The views of a scene show one set of named points, each view turned or mirrored, shifted and resized as a whole, with a little noise and some points left out.

Scene 1
View 1
k_217: [-25  14 -33   5 -15  -2  -3   5  -8  11 -30  10   4   3   3   0  13  -7
 -12  -7 -23 -21  13  27  -9 -20]
k_726: [ 24  12   1 -16  -2  20   3 -25 -10  18  -3  -5  11 -25 -11  -4  26  -2
 -16  -2   2  -1  27  10  24 -23]
k_191: [  2  -3 -13   3 -10  12 -13  -2  -9  23 -25   0  12  11  -8   9  10 -11
 -12  -5   5  -7   8  12   1  -5]
k_338: [ 14   8  -6 -13 -21  17  -4 -11  -7  21 -11 -11  -1   7  -6   4  10  -8
 -22 -21 -15  -3 -11  14   0 -10]
k_448: [ -4  14 -16  -7 -19   7  -1  -7  -7  15 -16  -4  -1   0  -4   0  13  -7
 -17 -16 -21  -8  -1  16  -4 -17]
k_215: [ -5  18 -29  -7 -12   6  -3   1 -10  18 -27  12  14  14   5   5  17  -6
 -22 -17 -28 -24  15  43   8 -21]
k_474: [ 24  36   2 -31 -32  16  16 -33  -3   8  15 -24 -24 -23  -5 -11  20   0
 -29 -32 -41   2 -20  11   2 -31]
k_560: [ 25  16   7 -22 -42  20   0 -19  -2  21   5 -34 -27  14 -10   2   3  -8
 -33 -46 -32   9 -52   4 -16  -7]
k_979: [ 13  -8  -1  -1 -12  18 -12  -7  -8  25 -18 -10   9   6 -15   7   8 -10
 -11  -6  13   4   3  -2   2  -3]
k_437: [-24   4 -25  10 -13  -2  -8   3  -7  10 -27   2   1  -3  -7  -1   8  -9
  -3   2  -5  -9   9   4 -17 -12]
k_334: [-18 -13 -17  16 -13   4 -20  10  -7  22 -36  -1   9  16 -12  10   2 -14
  -4   0  11  -4   1  -1 -17   2]
k_468: [ -6  15 -20  -8 -41   8  -6   5  -5  21 -21 -12 -14  39   3  11  -1 -11
 -31 -46 -45 -11 -44  28 -25  -6]
k_127: [-20   1 -25   7 -20   2 -12  11  -8  19 -33   4   6  22  -2   9   2 -12
 -12 -15 -14 -13  -4  18 -17  -6]
k_797: [ 15  20  -6 -15   0  14   9 -27  -8   9  -3  -1   9 -38 -10 -12  29   0
 -13   3  -1  -6  36  11  22 -30]
k_800: [ -7   3 -19   2  -5   7  -6  -3 -10  16 -25   7  15  -2  -5   3  16  -7
  -9   2   0 -12  24  16   5 -16]
k_369: [ -1   8 -10  -4 -15   8  -3 -10  -5  13 -14  -9  -3 -10  -9  -3  13  -7
 -11  -7  -8  -2   2   3  -7 -15]
k_157: [-13  30 -35  -9  -9   0   6  -6 -10   9 -22  20  12  -6  12  -4  26  -1
 -21 -10 -38 -30  29  49  10 -34]
View 2
k_797: [ -7  -6  13   2  -3   4  -9   2 -29  -8  19 -10  -5  13  -6  25  17  -3
  15  -4 -14  -7   4 -13   1   3]
k_215: [  8   5  24  -4  -1  25  -1  -7 -15 -26  -5   8 -10   6  -5   3  23   9
   6  -8   4 -11  -1  -9  -4 -10]
k_448: [  4   3  11  -1  -4  15  -3  -4  -6 -14  -1   3  -4   6   2   6  13   4
   8  -5   4 -14   4   0  -3   3]
k_157: [  0   7  29   0   1  24  -3  -9 -25 -30   2   5 -11  12  -1   6  34  13
  17  -8   1  -9   3 -14  -7 -12]
k_127: [  9   9  11 -13  -4  22  -2   0  -7 -30 -13  17  -5   0   2  -3   4   9
   3  -2  17  -8   4  -6   1   1]
k_979: [10 -5  1 -9 -4 10 -5  9 -9 -7  3  2 -2  0 -8 13 -7 -8 -4 -2  0 -9 -1 -2
  6  9]
k_334: [  9   6  -1 -17  -6  14  -4  11  -8 -24  -9  17  -2  -2  -1   4 -13   0
  -2   2  15  -4   4  -7   8  10]
k_560: [ 10  -6   1  11  -7  14   0 -12  26  13  -5  -6   3  -2   8   5  12  -6
  -1  -7   4 -32  -1  27 -12  10]
k_338: [  9  -4   9   0  -4  15  -2  -3   0  -5  -1  -1  -3   1  -3   9  10  -3
   0  -6   2 -18  -2   6  -3   4]
k_474: [ -5  -6  10  18  -6   9  -4 -15   6  10   9 -17   1  11   9  15  28  -1
  15  -9  -9 -27   4  16 -14   4]
k_800: [  4   3  12 -10  -4  14  -5   5 -22 -22   3   7  -6   6  -6  10   6   3
   6  -2   2  -4   3 -14   4   2]
k_437: [ -2   9   6 -11  -7  13  -7   4 -13 -25  -4  12  -2   5   6   4  -2   6
  11   2  12  -5  12  -8   2   8]
k_468: [ 13   4  10   1  -6  26   2 -13  18 -13 -19  10  -2  -2   8  -8  13   6
   0  -6  18 -24   1  16 -10   1]
k_217: [  1  11  16  -6  -4  19  -4  -4 -15 -30  -7  13  -6   7   4   1  13  11
  12  -3  10  -7   8 -10  -3  -1]
k_726: [  1  -8  11   0  -2   6  -8   4 -23  -4  17 -10  -6   9 -10  24  12  -7
   7  -6 -15 -10  -2  -8   2   3]
k_191: [ 11   0   8 -11  -4  15  -3   7 -12 -17  -2   9  -5   1  -7   8  -1  -2
  -3  -3   5  -7  -2  -7   6   4]
View 3
k_800: [  3  -1   6 -15   4   6  -7  11  12 -11  -4   2  -3   0  -2  -1   8   6
   3 -18 -27   3  -6  22   4   6]
k_726: [-15   1  12   2 -11  -1  -7   1   7   7 -11   7   8 -13  -7   1  12  10
  17  -9 -33   1  -7  22   1   7]
k_560: [-25  -7   6  21  10   1  22 -21 -10  28   4 -14   1  -6 -17  -3  -8   6
   4   6   4 -40   4  -4  19 -11]
k_157: [ 23   3   7   2  19   3 -11  24   8  -2  -5   7  -9  -4  -4 -28   5   2
   0 -17 -55 -11  -5  14  18  10]
k_215: [ 13   0   1  -2  17  14  -8  14   7  -4  -2   2 -10   2  -2 -20   0   9
   0 -18 -36 -17  -4  14  17   5]
k_217: [ 19  -3   5 -12  18   1  -1  17   8 -10   2  -1  -8   2  -3 -12   2  -4
  -9 -16 -27  -7  -2  14  13   1]
k_369: [ -5  -3  10  -5   2  -6   5   2   5   2  -2  -3   4  -5  -9   3   5  -1
   3  -8 -18  -5  -4  15   5  -1]
k_127: [ 14  -4  -1 -18  20  12   2  11   8 -15   5  -6 -11  10  -1  -7  -2   1
 -11 -18 -11 -11  -2  14  13  -2]
k_338: [-13  -2   3   3   5   8   4  -5   1   8  -3  -4  -1  -2  -7  -4   0   9
   6  -8 -13 -20  -2  11  12  -1]
k_191: [ -7  -2   0 -14   3  13  -3   1   9 -10  -3  -1  -4   3  -2   3   5  11
   3 -17 -12  -5  -6  19   5   0]
k_797: [ -6   2  17   4 -10 -11  -9   8   8   8 -13  10   8 -20  -7  -4  15   4
  16 -10 -47   8  -7  24   0  10]
k_474: [-14  -3  17  29   4 -16  14  -7  -8  35  -5  -3   7 -21 -18 -12   2  -2
  12   7 -31 -29   1   1  17  -2]
k_979: [-18  -2   4 -11  -5   9   0  -6   8  -4  -5  -1   2   0  -5  10   6  11
   8 -13  -6  -3  -5  19   1  -1]
k_468: [  3  -6  -2   2  26  12  15  -4  -4   6   9 -14 -11   8  -9 -13 -11   3
 -11  -7   1 -38   3  -2  26  -8]
k_334: [  0  -6   0 -28   7   9   3   4  12 -20   4  -8  -5  10  -2  10   3   3
  -7 -17   4   0  -5  19   2  -4]
k_448: [  1  -3   6  -1  10   1   4   5   4   3   0  -3  -3  -3  -7  -7   2   2
   1  -9 -22 -14  -2  12  13   1]
View 4
k_338: [-10  10   3  -8   3   6  10  14   7  13   3  10  -6  -6  10  -6  16  12
 -10  10  21 -25  -1  -8 -14   9]
k_468: [-28  25  18  13  -3  11   9  21  25   2 -16  19 -14 -19  17  24  26  -9
 -20   9  55 -28  13   3 -22  -8]
k_474: [  4   4  -4  -7 -16   4  -1  36  24  11  -5  25  23 -18  18 -22  35   9
  -5  39  21  22 -30  -7   8   8]
k_448: [-14  24  14  -3   1  13  13   9  12   2  -2   4  -9  -5   5  -9   2   4
 -12   8   9  -8   1   0 -14   3]
k_157: [-11  52  31  -3   3  32  45   9  16 -14  -2  -8  -9 -16  -3 -42 -15 -11
 -24  26 -13  -1   9  -7   3 -12]
k_726: [  6   8  -2 -24   8   8  14   7  -6  16  15  -2   3   4   1 -42  -2  26
  -3  17 -24  -8 -16 -14  -2  19]
k_369: [-11  15   9  -7   3   6   0   6   5   7   0   1  -7   2   4  -6  -1  13
  -2   1   1  -2  -5   3 -17  11]
k_215: [-16  41  24  -3   8  25  39   8   9  -6  -1  -3 -15 -10   1 -24  -7  -6
 -23  16   2 -25  15  -8 -10  -6]
k_334: [-26  21  16  -1  15   7  -1 -12  -5   6   0  -9 -32  11  -2  19 -16  13
  -1 -26   6 -32  17  10 -37  10]
k_437: [-21  32  21   2   7  14   1  -7   5  -4  -6 -10 -23   5  -3   5 -19   6
  -2 -13  -4  -3   8  13 -25   7]
k_217: [-21  43  29   4   5  22  21  -1  12 -12  -6  -9 -21  -6  -3  -9 -17  -5
 -14   1  -1  -4  14   6 -16  -5]
k_800: [-10  26  14 -11  12  13  14  -7  -4   3   7 -12 -18   7  -5 -18 -21  15
  -3  -5 -20 -15   6   1 -19  12]
k_979: [-11   4  -1 -15  12   1  -1  -1  -8  18  10   1 -14   8   3  -3   0  24
  -1  -9   3 -34   1  -5 -26  20]
k_127: [-29  39  26   5  10  19  16  -2  10  -5  -7  -7 -28  -4   0  10 -12  -4
 -15  -9  13 -27  22   6 -27  -4]
View 5
k_437: [ -1  -2  -1   6 -10 -13  -9 -13   4  -8  -3  15   5   9   3   7   6  -4
  26  -2 -13   4  -8   9  -5  13]
k_726: [ 15  11   3  17 -19  -6  -3  18  13   1  20  14   9   5 -15 -10  -6  22
  20  17  19   5 -12 -20   1   4]
k_338: [  4   6  -2   6 -16  15 -10   0  11  -5   5   9  -8   9   1  -4  -7   0
  -3   8  11   8 -13  -6   9  -1]
k_127: [ -8  -5  -1   0 -13   5 -12 -14   5  -5  -5  19   0  18  10  10  -2 -21
  18   0 -19  -2  -7   4   0  11]
k_334: [ -7  -5  -5   2  -3  -8 -11  -9   6  -3  -8   6 -11   7  -8  18   5  -8
  20  -2 -19   1   7   3  11  11]
k_369: [  7   7  -3  10 -12  -5  -8  -2   8  -8   5  11  -1   4   0  -2   1   8
  12   5   5   9 -13   2   0   4]
k_800: [  2   0   2   8 -16  -9  -6   2   8   0   7  18   9  14  -6   4  -3  -2
  29   7  -6  -2  -4 -10  -1  13]
k_157: [  1   5  12  11 -31   5  -5  -3   7  -3  16  37  29  28  17 -14 -11 -13
  30  10  -1  -6 -29 -11 -20  13]
k_474: [ 20  19  -1  17 -22  17  -9  -1  12 -16  16  11   0   1  17 -29  -6  20
 -16  10  36  22 -40   2  -7 -11]
k_560: [  9  11  -9   5 -12  34 -17  -8  13 -15   0  -2 -26  -1  14 -12  -6   5
 -36   4  24  24 -26  10  13 -15]
k_979: [  5   1  -3   7  -9  -8  -6   8  11   1   5   5  -7   4 -18   8   0  10
  17   8   1   4   3  -9  12   5]
k_191: [ -1  -1  -1   5 -12   0  -7   1   9   1   3  12  -4  11  -8   8  -3  -3
  16   6  -4   0  -1  -9  10   8]
k_797: [ 17  12   5  20 -22 -15  -1  14  10  -2  23  19  18   6 -10 -14  -4  24
  29  16  19   5 -18 -16  -9   6]

Which points are out of place in each view (at most two, in the order of its rows)? Write - if all are in place.
view 1 => k_468, k_127
view 2 => -
view 3 => k_726
view 4 => k_800
view 5 => k_979
